A landscape with many valleys, sampled at points; each row gives a point and its height.
From any point a ball rolls to the lowest of the 2 points nearest to it. It stops when none of these is lower. Distance is the straight distance between rows; heights are no part of it.
Q_888: [185 119 149  83 130 122 100 106 162 159 166 107 138  62 132 189 146 167
  96  82 153  75  83 114 111  97 150  95 128 107  71 104 158 166  77 194
 134 149 101 161 117 157 107 129  68 126 135 100 128 124 128]  h=7.46
Q_144: [ 64 142 145 148 123 122 133 128 137  77  93 139 119 172 107  91 126 118
 120 138 119 144 156 133 135 171 121 189 108 146 159 163 115 133 118 125
 136 113 123 120 119 123 152 172 177 143 107 133 159 147 105]  h=7.94
Q_104: [ 98 146 113 129 124 113 127 168 121 131 112 138 153 119  90  98 134 120
 103 157 129 141 149  76 129 147 106 147 139 142 114 181  89 118 190 165
 133  79 173 113 120 107 130 131 131 137  76 136 164  83  97]  h=3.75
Q_796: [112 124 112 135 129 125 156  68 144 124 140 152 100 118 105 159 107 147
 150  96 120 154  97 147 130 130 157 127 127  79 171 119 171 131  72 116
 148 154  96 147 185 137 157  92 134 158 155 141 105 108 169]  h=6.79
Q_474: [166 144 139  88 122 125  81 192 122 149 134  91 143  97 159 145 136  87
 107 170 155 146 133 144 120 124 130  89 132 106  87 123  70 114 180 145
  72 128 132 137  37 179 102 137  85 109 112  87 128 101  89]  h=4.36
Q_947: [ 44 144 156 112 153 115 183 175  81  95 117 126 128 169  93  59 138 115
 115 131 104 169 177  87 128 158 103 167 105 160 134 169  96  96 135 121
 154 115 170 104 137 102 162 132 174 153 107 107 184 161 110]  h=8.28
Q_672: [127  98 156 157 111  97 160 223  96 134 129  95 149 148 135  89 149  90
 142 130 125  91 179 133 145  91  85 101 128 140  84 106  78 129 129  82
 104 127 226  99 148 132 109 117 137 121 193  89  94 121 138]  h=4.87
Q_9: [130 139 105 153 116 141  90 157 145 135 126 120 163  89 102 152 141  98
 117 170 149 124 143 101 152 144 116 119 173  89 111 148  97 133 159 159
 123  65 158 132  90 140 133 128 101 139  89 126 148 101  97]  h=4.05
Q_331: [151 136 124  90 144 171 101  66 213  92 137 133 113 117 108 178  96 131
 121 157  90 126  93 146 129 123 125 132  93 115 129 106 135 131 124 168
 154 126  90 130 148 102 139 107 101 167 103 138 104 110 159]  h=7.15
Q_863: [107 139 128 150 123 179  73 165 121 133  92 149 125 126  86 146 121 128
  89 142 122 132 143  93 153 170 120 180 163 137  82 143 147 154 140 167
 116  88 180 122  72 119 135 136 124 162  86 142 181 148  94]  h=2.99
Q_345: [ 78 143 133 137 141 142 141  66 162  90 131 130  95 134 107 145 105 155
 141 122 104 149  99 177 126 145 148 155 115 108 201 124 181 148  97 132
 164 177  88 134 175 130 160  82 160 175 122 156 104 124 173]  h=5.84
Q_752: [117  82 100 147 102 134 155  89 123 117 133 132  97 148 107 146  73 143
 161 101 154 124  92 182 152 154 189 145 113 100 152 138 182 113  69 103
 157 121  89 150 143 138 163  97 179 125 120 148 136 168 168]  h=4.99
Q_60: [109 133 114 150 122 138  95 167 120 140 113 140 152 103  91 136 134 132
  94 146 128 137 152  81 147 159 115 159 163 134  82 161 123 132 179 171
 129  74 185 110  95 113 127 130 120 144  73 158 169 106  94]  h=3.40
Q_129: [144 154 135  42 118 186  64 116 140 143 113 138  92 142 124 172  92  72
 131 156 140  93 127 151 152 117 155 181 134 142 109 113 116 129 107 204
 130 112  87 160  89  85 112 161 131 124  95 102 155 153 137]  h=1.94
Q_478: [135 123 164  68 120 124 115 194 116 151 136 114 104 154 174 115 128  55
 108 133 153 159 142 181 109 120 108 126  86 156 107 112  78  94 192 113
  79 166 126 144  73 154  83 172 144  97 131 113 110  94  83]  h=3.57
Q_7: [101 127 128  64  95 127 100 157 107 153 108  92  83 153 157 144  83  84
 147  92 137 122 135 198 116 136 156 168 110 145 135 125 145  95 148 114
 120 213  71 170 115 165  99  99 172  72 141 159 161 156 145]  h=3.79
Q_89: [105 112 152 164 115 101 162 206  94 127 123 111 135 162 132  99 138  74
 136 123 117 122 193 135 157  94 109 131 121 143 103 131  87 104 140  99
 118 122 208  99 168 126 146 139 150 136 169  98 127 138 125]  h=4.39
Q_215: [111 114 169 147 145 135  72 224 118 166  81 159  91 121 131 132 140 141
  90 124 130 108 151 115 176 156 164 126 164 199  79  93 151 122 161  92
  74 154 155 125 108 152 106 151 117 120 100 143 168 142 107]  h=3.90
Q_141: [137 162 147 145 131 125 159  74 132  87 119 108 134 169 146  93 122 143
 110 165  74 154 116 120  99 159  79 152 135 108 161 133  86 104 152 125
 134 114  81 114 129 105 129 123 166 141  84 120  94  86 117]  h=7.44
Q_212: [183  87 137  74  92  84 128  93  90 137 164 120 145  79 141 203 159 195
 113  87 151 174 111 129  86 118 111  53 113 115 104 117 189 137  71 133
 129 157 124 122  89 160 106 136  93 115 177  90 132 108 145]  h=5.46
Q_616: [112 142 134 138 133 141 112  45 202  77 105 135 111 113 126 125 121 139
 140 154 101 138 117 142 124 156 132 173 104 124 161 100 148 145 116 138
 157 106 113 122 152  96 132 118 143 188  94 143  80 113 140]  h=6.23
Q_626: [132 152 127 136 115 148 106  49 213  75 101 159 139  73 119 154 133 141
 156 135 113 116 108 134 130 116 127 140 102 123 132  99 140 164 111 150
 188 100 120 126 173  97 152 104 100 204  95 131  81 113 140]  h=6.41
Q_702: [ 90 119 148 142 114 117 131 170 119 134 112 132 117 164 144 116 132  57
 113 127 126 146 177 160 138 124 127 147  97 149 131 137 115 100 166 112
 113 131 146 118 143 140 136 175 162 109 134 122 143 129 115]  h=3.62
Q_551: [140 113 139  88 125 145 144 107 155 130 143 122  87 172 114 163 105 145
 119 104 139 157  81 181 130 143 185 107  91  95 157 117 173  87  71 138
 128 209  59 130 125 163 140 110 152 126 196 112 113 114 170]  h=7.18
Q_177: [136 130 129 136 150 122 114  61 179 105 138 148 149 127 127 123 136 153
 155 145  78 161 106 134 130 122  78 103 122 112 153 126 123 119 130 105
 138 122  81 102 158 111 130 120 110 130 154 134  59  83 130]  h=6.61
Q_567: [ 90  98  99 157 141 137 100 212 107 161  98 156  99 133 120 124 117 152
 118 131 139  83 106 112 163 142 179 124 137 193 105 131 177 120 168  79
 113 154 144 113 146 146 125 147 132 105 104 152 172 193 124]  h=3.96
Q_848: [134 125 110 132 155 104 194  91 116 139 140 125 109 174 116 135 108 150
 166  95 119 188  88 151 128 110 127  72  97  78 161 114 166  94  74 100
 119 175  89  84 145 141 115 123 116 115 211 100 109 127 152]  h=6.75
Q_23: [161 153 153  59 114 129  89 188 112 168 124 107 119 130 171 133 114  66
 105 163 157 153 124 155 102 124 120 106 107 137  88 116  64  86 199 137
  73 153 127 155  49 160  95 138 124 102 113  89 130  86  89]  h=4.00
Q_318: [ 99 138 117 198 124  89 141  70 151  85 107 169 143 106 116  99 121 138
 171 109 129 118 137 119 145 116 124 141 141 127 158 114 117 166  80 102
 153 116 136 113 201  99 135 154 153 157 139 162  98 116 148]  h=6.01
Q_274: [153 141 131  86 127 114  98 221  99 174 145 106 149  91 140 120 146  81
 106 158 143 138 149 125 114 121 132  95 136 110  89 141  69 123 213 140
  89 114 168 131  65 163 101 116  89 107  96 113 133  80  87]  h=4.41
Q_503: [178 131 126 117 135 176  63 156 166 161 118 127 126  98 115 171 124  79
  96 141 145  72 125 142 170 131 158 143 163 153  74  80 128 149 111 191
 126  97 129 148  91 124 113 156 104 152 116 110 147 138 113]  h=3.38
Q_58: [112 170 161 106 123 115 140 179 116 116 101 125 156 151 111  47 145  83
  78 148 119 151 126  99 134 141 110 124 114 193 113 197  66 118 219 172
 124 113 166 140 124 103 126  98 139 115  83 102 159  56 116]  h=8.42
Q_856: [ 77 136 132 214 129 117 131 157 100  97 102 154 152 175  93 100 145 176
 144 141 129 102 152  96 175 132 137 143 157 164 101 148 147 149 109  94
 132 110 177  82 177 113 186 153 138 143 131 148 168 183 123]  h=5.35
Q_558: [140 103 125 146 138  82 222 137 129 147 139 106 156 125 141  85 127 111
 191  83 132 111 144  95 111  67 114 124  94  86 120 125 146 139 107  93
 112 143 144 103 158 120  96  99 123  91 212 107  80 154 149]  h=5.97
Q_879: [ 78 187 108 142 142 109 139 131 139 102  94 129 173  94  71  71 150 153
 132 188 115 108 130  67 123 173 101 156 141 135 146 155  86 129 149 130
 157  92 173  97 141  88 100 137 140 183  63 133 144  86 104]  h=6.65
Q_422: [157 146  96 122 161 153 115  84 173 148 170 110 164 146 101 147 128 143
 134 137  46 168  88 166 131 135  58  91  92 107 173 140 152 118 128 129
 162 171  68  91 111 123 123 114 119 126 178 126  63  79 157]  h=6.99
Q_485: [118 125 170 147 133 144  73 213 102 185  95 146 102 118 122 141 135 125
  85 125 113 125 177 118 154 157 132 158 163 172  66 107 132 125 187 114
  85 128 168 115  91 145 114 134 121 126 100 151 172 152  96]  h=4.38
Q_525: [148 159 127  74 118 199  75 138 122 122  94 145  97 145 112 160  89  76
 131 154 141 116 126 132 159 135 142 169 143 149 111 122 110 149 101 202
 127  96 119 156  70  90 118 156 148 149  79 106 173 146 125]  h=2.25
Q_41: [155  69 118 130 116 147 133 104 122 143 169 126  90 114 146 155 115 138
 126  90 160  95 102 169 144 159 210 123 128 113 111 100 188 118  81 109
 148 132  83 171 113 155 156 128 147 134 131 133 137 184 159]  h=4.56
Q_267: [107 111 148 124 136 106 150 198  77 128 147 127 158 118 110  88 158 103
 129 135 105 141 200  85 153 114  84 131 148 151  90 167  72  98 184 135
 147  88 215  98 158 113 146 117 146 144 141 122 134 105 118]  h=4.40
Q_984: [155 107 169 117 156 119 164 142 105 111 153 131 194 118 149 103 179 112
 186 159 127 144 170 109 158  86  42  99 133 101 138 132  53 120 138 106
 106 113 116 105 125 162 126 108 103  87 185  62  90 127 119]  h=6.15
Q_11: [154  88 121 146 126  79 230 149 105 142 165  97 148 111 178  98 145 131
 180  79 151 103 148 101  74  72 113  96 107  91  99 112 148 155 108  71
 105 136 166 113 110 120  96 111 106 104 210 138  89 179 132]  h=6.28
Q_26: [114 133 146 147 133 113 148  70 154  83 132 131 121 163 147 105 126 114
 126 151  89 161 139 132 129 135 101 162 119 122 175 132 110  97 150 122
 124 105  94 117 152 107 128 152 159 136 125 142  92 107 122]  h=7.63
Q_693: [ 90 112  89 150 110 147 105 110 147 129 119 129 109 128 103 133 113 133
 135 113 155 110 112 146 153 153 156 186 115 132 157 146 182 156  89 132
 140 136 112 165 167 146 156 126 164 119 107 164 146 159 157]  h=5.31
Q_249: [ 77 128 158 161 121 116 161 187  95 116 115 126 121 172 125 106 127  83
 126 131 116 143 194 129 149 123 114 145 107 146 123 157 102 112 150 112
 131 118 171 103 148 117 160 169 168 131 137 107 158 143 119]  h=3.99
Q_124: [ 63 166 124 144 138 107 134 137 119 110 107 143 164 112  59  74 152 164
 126 164 111 128 160  60 131 174  94 179 149 141 119 159 110 131 126 135
 156  83 185  91 130  92 136 146 142 182  77 150 157 109  89]  h=6.37
Q_133: [148 130 122  78 154 172  97  77 208 122 149 112 110 141 114 180 103 129
 106 144  90 144  82 154 123 126 109 118  94 111 136 118 143 104 140 163
 135 145  72 139 131 121 125 107 103 138 142 142  96  94 150]  h=7.01
Q_81: [ 61 152 142 160 140 112 125 151  95 108 118 144 143 134  75  99 158 163
 110 147 117 137 173  78 144 167 110 175 155 145 105 158 132 126 134 126
 141 102 191  96 131 113 162 157 137 164 103 154 169 153  87]  h=6.05
Q_789: [ 64 129 143 160 121 102 140 100 144  80 104 123 113 168 125  92 122  96
 127 136 117 142 154 141 139 140 118 177 105 142 172 147 124 127 133 120
 140 115 108 123 153 112 139 170 169 124 123 138 131 128 127]  h=7.80
Q_179: [103 102 104 157 103 116 171  85 123 113 117 112  97 163 109 130  69 132
 173 105 144 142  95 169 146 131 164 128 114  84 167 158 174 106  95  85
 149 121 102 127 162 137 159  98 174 110 131 151 130 164 165]  h=5.19
Q_490: [ 99 134 138 115 129  97 144 181  91 130 131 135 162 113 100  81 162 107
 118 158 123 141 179  75 141 134 108 131 136 153 112 186  79 106 194 156
 148  86 185 117 132 113 136 125 135 142  93 123 143  79 112]  h=4.04
Q_667: [177  79 129 103 104  79 132  99  80 143 176 129 136  83 169 189 157 195
 123  81 147 148 115 120  71  99 128  64 132 115 115 106 176 149  73 121
 124 139 137 129 111 152 112 138  86 116 182 116 113 145 121]  h=5.18
Q_565: [138 138 134  39 122 174  70  97 168 153 118 120  83 151 134 173  91  74
 119 142 133  99 122 159 142 117 155 169 121 133 122 112 131 116 123 199
 125 139  81 163 111  93 106 117 115 114 131 132 140 141 148]  h=2.30
Q_424: [125 106  74 191 121 125 164 103 109 161 157 131 107 107 132 138 121 142
 144  95 162  98 116 138 128 142 175 118 138  99 143 120 177 121  86  88
 151  95 129 156 159 140 144 131 132 133 144 154 138 187 153]  h=5.85
Q_316: [137 147 120 114 125 209  79 153 121 130  88 149 107 128  89 166 104 103
 112 150 135 109 134 115 163 146 131 186 154 145  89 137 131 160 107 199
 127  83 158 141  69  99 127 144 134 167  75 124 181 147 118]  h=2.58
Q_461: [130 183 145 100 130 134 124 178 125 135 106 117 141 155 132  77 114  56
  84 162 129 158 105 113 115 126 113 111 113 170 122 191  69 121 230 175
 103 138 153 148 104 119 117  87 140  96  90 114 187  77 110]  h=8.52
Q_828: [141  67 119 153 108 130 129 128 116 132 151 100  73 123 170 145  99 137
 140  90 159  87  89 183 127 153 191 101 122 140 113 101 183  95 113  81
 141 130 101 153 102 157 134 142 164 120 126 142 144 212 143]  h=4.28
Q_620: [180  94 146 109 116 132 124 105 127 157 191 132 113  70 149 189 162 172
  79  75 159  89  97 103  97 121 169  91 149 110  89  86 176 164  68 178
 130 130  99 171 110 159 117 136  88 152 141 107 120 143 120]  h=7.29
Q_742: [135 121 116 110 132 127 157  90 130 130 152 131  96 166 106 153 116 162
 138 101 124 171  84 167 124 140 159  81  95  83 168 117 176  90  67 115
 131 186  80 116 134 154 130 132 138 129 206 103 105 117 161]  h=7.00
Q_656: [134  93 109 192 124 115 159  85 104 138 153 132 104 118 158 150 121 164
 151  84 154  89 115 152 118 139 178  88 138  91 121  99 183 127  72  76
 157  82 117 160 126 131 146 126  95 141 172 132 122 194 132]  h=6.09
Q_928: [176 142 117  97 159 184 105  56 197  61 125 133 125 120 122 158  92 150
 123 178  74 122  95 149 114 124 146 129 101 128 141 104 117 126 126 169
 169 120  90 111 133  99 144 108 115 178  76 122  95 113 165]  h=7.27
Q_980: [164 103 120 127 108 146 155  86 133 166 188 157 116  74 132 179 153 177
 103  74 167  75 109 108 106 138 168 118 152  94 118  79 173 163  53 136
 152 110 102 169 142 136 135 120  77 183 128 135 103 133 120]  h=7.07
Q_291: [110 202 127 143 142 118 121 152 141  78  93 114 178 129 102  63 144 121
 108 180 118 108 121  84 140 139 128 122 146 166 150 162  47 138 180 136
 137  95 154 124 136  84 121 121 106 136  60 109 153  45 108]  h=8.17
Q_993: [ 82 140 125 129 151 143 118  50 185  81 125 127  97 134 116 125 107 145
 141 144  90 148 115 157 115 143 137 170 106 121 187 114 166 148 125 139
 154 143  94 129 160 101 136 106 156 177 113 164  81 121 160]  h=6.06
Q_2: [147 100 117  85 125  71 142 102 116 157 148  92 142  96 147 149 150 151
 151 101 141 169 112 144  99  93 107  83 112 120 124 115 153 113 101 139
 104 172 129 112 148 171 105 139 100  68 172 110 115 110 116]  h=6.08
Q_682: [158 145 136 124 134 209  60 166 147 170  98 140 104 121  91 171 128  97
 109 143 137  73 127 130 179 134 166 182 160 179  86  95 157 166 102 193
 118 104 144 141  76 107 129 163 109 160 108 115 163 171 123]  h=3.01
Q_356: [141 139 134  80 134 159 131  88 145 111 121 117 102 216 155 101  77 102
  88 132  96 184 110 154  89 146 119 169 103 147 164 148 114  85 174 155
 108 157  67 118  95  91 123 115 173  84 139 152  95  94 121]  h=4.01
Q_248: [185  87 146 117 116  88 128 138  94 125 126 155 211  82 158 110 200 169
 161 117 193 109 135 115 105  50  91  49 163 142 125 108  98 176 104 105
 125 128 145 126 114 152 115 157  73  67 176 109  96 138 111]  h=7.17
Q_43: [ 84 111 113 182 131 155  89 178 115 142  91 171 116 142 107 127 134 173
 113 140 143 100 109 103 178 156 178 143 143 186 111 144 187 138 143  93
 113 126 152 110 156 143 158 145 134 122 120 144 169 183 123]  h=4.46
Q_375: [140 131 117 116 153 140 112  73 183 124 141 126 134 152 127 136 121 139
 120 147  71 179  95 154 124 132  81 108 103 113 162 132 139  99 144 130
 133 138  78 105 140 121 121 124 115 118 168 138  67  77 138]  h=6.80
Q_399: [184 142 160 124 162 135 162 127 115 112 170 123 185 117 143  99 177 139
 158 169 101 156 169  78 141 113  33  98 127  91 171 155  61 132 142  93
 100 135  95  96 100 139 136  99  83  73 155  86  82 105 146]  h=6.51
Q_552: [126 108  91 169 126 101 130 184 101 173 151 106 104 104 166 119 141 129
 123 108 156  94 127 122 115 114 175  85 141 149 119 116 164 118 128 100
 109 144 154 128 147 152 103 165 130 115 129 151 141 171 139]  h=3.21
Q_935: [114 134 138  64 129 159 109  94 156 119 124 120  91 202 153 114  88  89
 105 129 100 163 137 163 102 150 135 180  96 150 176 144 135 102 172 160
 112 165  53 138 107  96 114  95 173  89 163 167 116 128 136]  h=3.69
Q_917: [137 102  98 138 121 125 167  70 119 135 161 151 103 116 112 160 114 165
 138  79 148 142 112 149 117 134 172 106 129  69 136  93 169 127  44  96
 152 130 100 145 146 138 157 121 111 159 174 130 102 127 151]  h=6.56
Q_577: [132 119 124 111 157  89 157  86 135 160 148 118 133 140 118 134 138 135
 163 101 111 175 111 149 115  93 111  93 110  99 158 116 153 101 100 122
 111 171  99 106 174 160 113 120 109  87 189 115 109 108 130]  h=6.43
Q_919: [141 150 136 162 132 116 122  45 175  72 109 162 157  97 136 120 148 157
 164 149  81 154 125 123 129 122  85 115 135 106 154 110  98 129 129 105
 159 107  84 107 150 105 137 124 131 171 134 125  72  99 135]  h=6.42
Q_680: [164 189 136 133 154 126 159 129 113 111 161  74 174 161 151  88 143 140
 121 151  71 163 127  85 111 118  54 137 125  97 154 176  53 138 176 119
 107 162  97 104 126 115 153  94 104  77 101  85  86  55 133]  h=6.96
Q_744: [116 195 102 112 155 164 113 114 136  80  87 114 135 140 114 123 101 121
 106 187 111 113  96 112 109 150 113 149 143 146 160 129  73 143 142 177
 126 123 131 159 119 112 107 103 143 147  38 124 196  91 120]  h=7.83
Q_938: [170 105 171 120 130 105 130 173  92 118 122 134 213  88 150 104 216 128
 167 130 183 123 160 129 133  71  79  53 162 112 113 103  74 162 118 107
 113 133 164 114 112 175 132 139  87  88 164  90 102 134  99]  h=7.45
Q_866: [145 146 132  92 116 131  99 219 102 185 120 132 135 102 117 105 114  80
  86 136 134 144 152 117 132 127 130 119 139 151  64 159  81 114 228 150
 105 106 173 136  71 140  98 106 104 108  77 125 156  86 102]  h=4.09
Q_510: [172  97 135  67 105  65 125 122  89 138 161  99 134  80 164 177 146 170
 139 100 151 183 117 147  90  93  77  52  94 131 111 111 178 128  94 125
 100 188 133  99 111 167  93 141 104  68 153 110 127 113 133]  h=5.78
Q_3: [149 168 153 131 143 125 180 109  97 113 150  85 146 178 147  82 138 118
 110 159  84 159 122  96 109 125  60 141 133 117 161 161  64 110 189 136
 125 131  99 117 140 116 141 106 162 114  93  93 111  72 107]  h=7.19
Q_934: [156  86 120 141 113  94 133 101  75 142 172 135 115  80 188 176 169 173
 135  87 163 107 123 104  74  94 144  52 147 110 128  95 162 152  83 110
 124 105 142 158 112 147  95 143  80 144 186 126 122 185 111]  h=4.76
Q_432: [189 181 136 133 145 136 153 121 125 127 165  98 168 134 147 120 150 141
 132 171  67 165 140  82 113 121  57 111 130  90 169 171  69 136 154 113
  91 148 100  97 103 115 146 104  79  68 120  87  86  66 149]  h=6.78
Q_569: [159 182 120  84 144 194 111  90 137  68  91 123 121 160 140 148  79 125
 109 176 107 115 100 139 102 139 120 164 136 146 157 105  72 135 117 174
 128 136 101 157 115 119 122  99 159 148  34 118 169 121 142]  h=7.62
Q_75: [127 115 107 160 137  81 199 108 127 140 135 112 135 133 134  95 120 116
 185  93 138 131 126 114 125  72 134 117 110  84 132 124 142 123  98 101
 119 140 129 102 185 127 118 116 123  90 179 130 101 137 144]  h=5.72
Q_562: [ 52 143 156 191 141 121 126 146  93  91 103 141 152 166  83 102 145 173
 124 148 117 118 157  95 158 161 132 176 153 154 107 157 142 141 114 101
 140 108 184  87 151 123 192 160 145 154 112 149 171 178  87]  h=5.71
Q_415: [109 128  83 197 115 104 139  89 137 124 129 159 137 109 116 114 130 136
 152 101 147 107 128 116 145 125 134 145 141 118 146 130 147 168  78 111
 147 114 141 134 198 107 146 152 139 135 137 170 118 136 153]  h=5.80
Q_469: [108 193 152 123 142 110 137 167 131 106  98 116 171 154  98  45 155 106
  93 163 105 134 121  88 134 146 111 120 118 182 135 176  61 133 196 151
 136 102 150 130 136  82 126 104 125 131  80 102 160  57 110]  h=8.31
Q_15: [143  81 115 141 122 107 160  76  96 125 164 148 114 114 147 166 127 182
 133  75 147 122 126 151  93 123 182  78 134  78 120  86 173 130  50  90
 145 124 122 152 123 134 137 130  84 149 200 115 104 149 132]  h=6.34
Q_685: [109 131 143  57 133 167  92  89 177 143 138 104  76 162 114 173  91  96
 123 133 120 130 120 169 126 135 152 174 108 101 149 125 155 124 124 176
 120 166  63 154 122 129 121  84 140 115 155 156 129 134 166]  h=2.77
Q_465: [103 112  73 191 113 126 133 111 126 150 133 145 121 110 129 126 129 144
 132 113 157  94 114 114 155 143 157 143 139 135 154 142 170 156  85 116
 153 111 141 146 183 130 155 149 147 125 122 165 149 160 158]  h=5.59
Q_253: [142 105  87 172 123  99 143 118  95 158 160 133 107  79 181 148 162 158
 140  86 158  90 127 100  93 109 175  58 156 114 140  98 166 143  97 101
 128  99 153 154 127 142  96 152  90 150 175 139 134 191 111]  h=4.35
Q_922: [103 110  96 108  96 122 104 175 109 160 116  95  86 139 152 135  91 105
 138  90 151 101 128 180 121 134 156 158 109 151 130 143 151 110 146 102
 123 197 103 159 127 169 119 129 181  73 121 153 168 174 151]  h=3.34
Q_333: [132 112 108 188 121  93 171 152 105 152 152 101  90 103 182 126 148 140
 155 100 151  80 122 130 100 105 153  56 126 113 119 124 174 120 125  64
 122 110 149 134 122 142 100 145 111 133 147 149 130 204 130]  h=3.80
Q_178: [140  93 155 121 127 101 144 203  82 141 140 106 155 138 153  98 183  94
 147 136 142 116 172 157 139  90  81  84 137 129  95 115  66 124 152 104
 110 131 205  97 135 159 107 140 124 110 153  92 103 109  93]  h=5.38
Q_391: [ 44 147 160 134 126 125 140 164 109  94  98 150 120 172  97  84 125 118
 108 136 119 158 163 110 117 175 119 177 102 150 135 183 113 116 140 129
 128 121 143 110 101 121 153 152 185 142  98 129 181 160  95]  h=8.09
Q_822: [137 148 134 108 131 145  76 201 102 193 107 141 123 100 117 125  95  98
  81 133 127 141 146 104 128 139 120 154 155 157  60 150 104 120 199 157
 104 104 187 132  71 117  98 114 116 111  72 142 181 114 105]  h=3.85
Q_295: [ 77 116 126 114 118 148 117  90 164 112 131 115  97 143 107 145  90 127
 150 112 134 131 111 166 145 158 160 182 116 124 175 152 179 151 106 137
 144 156  90 167 164 134 152  89 163 135 117 169 138 134 173]  h=5.56
Q_627: [143 105 149 111 138 107 161 169  90 128 151 118 170 117 145 105 175  85
 173 160 131 133 175 121 156  87  73 102 141 105 119 140  51 110 154 115
 111 110 164 111 135 165 125 122 127 120 175  72  98 120 102]  h=5.81
Q_371: [175  85 139 117 124  78 196 129  83 135 150 114 149 101 173 131 150 168
 175  87 161 123 143 103  66  57  92  72 122 101 113 104 147 166 101  99
  99 138 171 104 104 118  89 127  82 101 201 134 103 185 127]  h=6.59
Q_658: [104 129 138  60 121 143  91 110 145 141 124 102  78 180 142 143  94  91
 128 121 121 147 136 181 110 141 158 181 100 124 166 128 147  96 161 149
 114 189  61 166 121 142 114  91 160  83 171 164 138 138 149]  h=3.25
Q_992: [129  95  92 149 110 127 131 164 105 166 142  92  87 123 157 140 102 124
 126  97 151  93 111 158 111 139 182 123 128 133 125 115 161 105 127  92
 122 172 119 151 132 170 118 145 161  99 114 150 167 191 142]  h=3.84
Q_661: [ 99 191 102 130 154 141 108 136 141  78  88 114 165 113 103  98 112 121
 101 182 115 111  92  80 121 155 122 133 133 148 148 148  66 149 166 160
 128 108 153 140 121 104 109 117 124 141  47 124 179  71 112]  h=8.00
Q_514: [ 94 102 142 133 147 140  74 228 107 163  78 156  87 149 132 122 117 153
  97 124 133 100 127 128 170 144 166 143 151 213  88 106 163 127 169  71
  83 172 134 131 122 136 122 150 135 100 101 162 174 172 120]  h=3.35
Q_575: [162 136 126 108 143 153 133  85 143 108 141 115 129 207 129 107  90 142
 100 143  64 194  99 147 111 136  77 148  95 120 159 149 111  88 163 138
 132 164  67  82  97  94 142 136 160  88 128 128  64  69 133]  h=4.34
Q_347: [179  82 113 112 128  78 172 120 101 139 141 135 183  85 162 117 174 179
 170  94 178 110 131  97  83  48  93  60 141 129 130 112 115 168  96 111
 120 127 159 117 130 127  91 146  80  84 184 129 104 150 116]  h=6.91
Q_320: [116 120 150  90 111 120 115 153 144 158 117 124 108 156 164 115 112  62
 109 130 137 152 151 167 118 115 132 148  91 148 127 117  97  92 182 129
  92 153 112 139 111 153 101 166 154 102 145 124 117 107 102]  h=3.14
Q_767: [190 157 118 100 159 191 119  67 158  53 100 117 131 146 128 155  83 157
 102 174  79 123  97 138  99 135 137 144 127 124 147 104  87 118 122 163
 147 140  93 130 119 118 146  99 139 155  40 116 124 101 166]  h=7.43
Q_498: [163 129 120 141 125 175  62 162 160 146 115 125 144 101 115 174 125  89
  98 149 155 105 133 127 166 146 138 133 169 111  91 100 111 135 132 171
 115  79 140 143  85 135 118 146 110 159 102 110 149 123 106]  h=3.68
Q_585: [144  76 132 117 103 158 146 103 127 132 155 145 103 136 119 145  89 143
 140  95 166 101  91 175 153 169 206 157 119 121 135 120 192 126  64 113
 166 127  76 167 119 146 166 100 158 146 113 148 130 176 168]  h=4.77
Q_425: [ 97 122 119 208 120 118 139 171 115 133 102 163 134 156 116 107 141 153
 134 144 139  83 135  91 177 133 170 109 140 169  87 143 167 129 133  86
 126 102 175  88 187 118 173 152 122 125 128 142 156 191 137]  h=4.96
Q_200: [114 149 150 187 131  92 132  51 172  69 103 165 148 101 135 100 137 144
 176 138  98 129 134 121 136 119  97 139 145 111 162 109 103 147 110 106
 153 106 112 110 181 108 123 135 152 184 129 138  78 112 139]  h=6.22
Q_434: [142 151 161 112 127 167  62 209 102 201  89 150  96 115 123 147 111 104
  80 126 120 133 163 130 137 153 125 159 175 168  65 113 122 116 172 142
  94 123 168 132  45 120 101 125 120 130  95 139 173 144  97]  h=4.16
Q_142: [136 147 111 163 103 132 113  52 189  94 109 182 161  65 118 162 147 152
 160 114 137 107 116 120 125 108 121 132 137 116 143  94 134 180  98 129
 191 102 139 145 191 106 154 114  96 190 120 142  69  91 137]  h=6.55
Q_278: [151 130  97 151  98 140 111  77 175 147 136 172 157  71 118 162 168 145
 129  95 158  85 108 113 129 116 127 119 156 118 124  93 138 179  75 132
 163  96 128 165 177 115 140 133  81 165 126 136  85  95 120]  h=6.71
Q_755: [150 111  89 132 109 121 135  85 140 162 167 165 142  76 129 167 159 175
 111  80 161  89 112 107  99 122 143 103 161 102 130  93 159 158  64 126
 157 114 126 175 158 134 124 126  85 154 147 131  95 120 121]  h=6.90
Q_100: [104 126 101 172 134  89 187 103 124 137 133 105 111 146 122 107  92 111
 173  94 140 138 122 139 131  91 154 130 108  92 147 147 164 115 101  95
 133 139 119 117 178 120 142 114 141  98 158 150 118 142 162]  h=5.48

Where does a ball stop that starts at each point below?
Q_347 => Q_922
Q_81 => Q_514
Q_179 => Q_922
Q_144 => Q_320
Q_672 => Q_320
Q_267 => Q_129
Q_503 => Q_129
Q_510 => Q_552
Q_680 => Q_320
Q_935 => Q_129

Two balls start at each pair of points below. Name the first point that both come to, or write -.
Q_498, Q_9 => Q_316
Q_7, Q_356 => Q_658
Q_575, Q_742 => -
Q_248, Q_178 => -
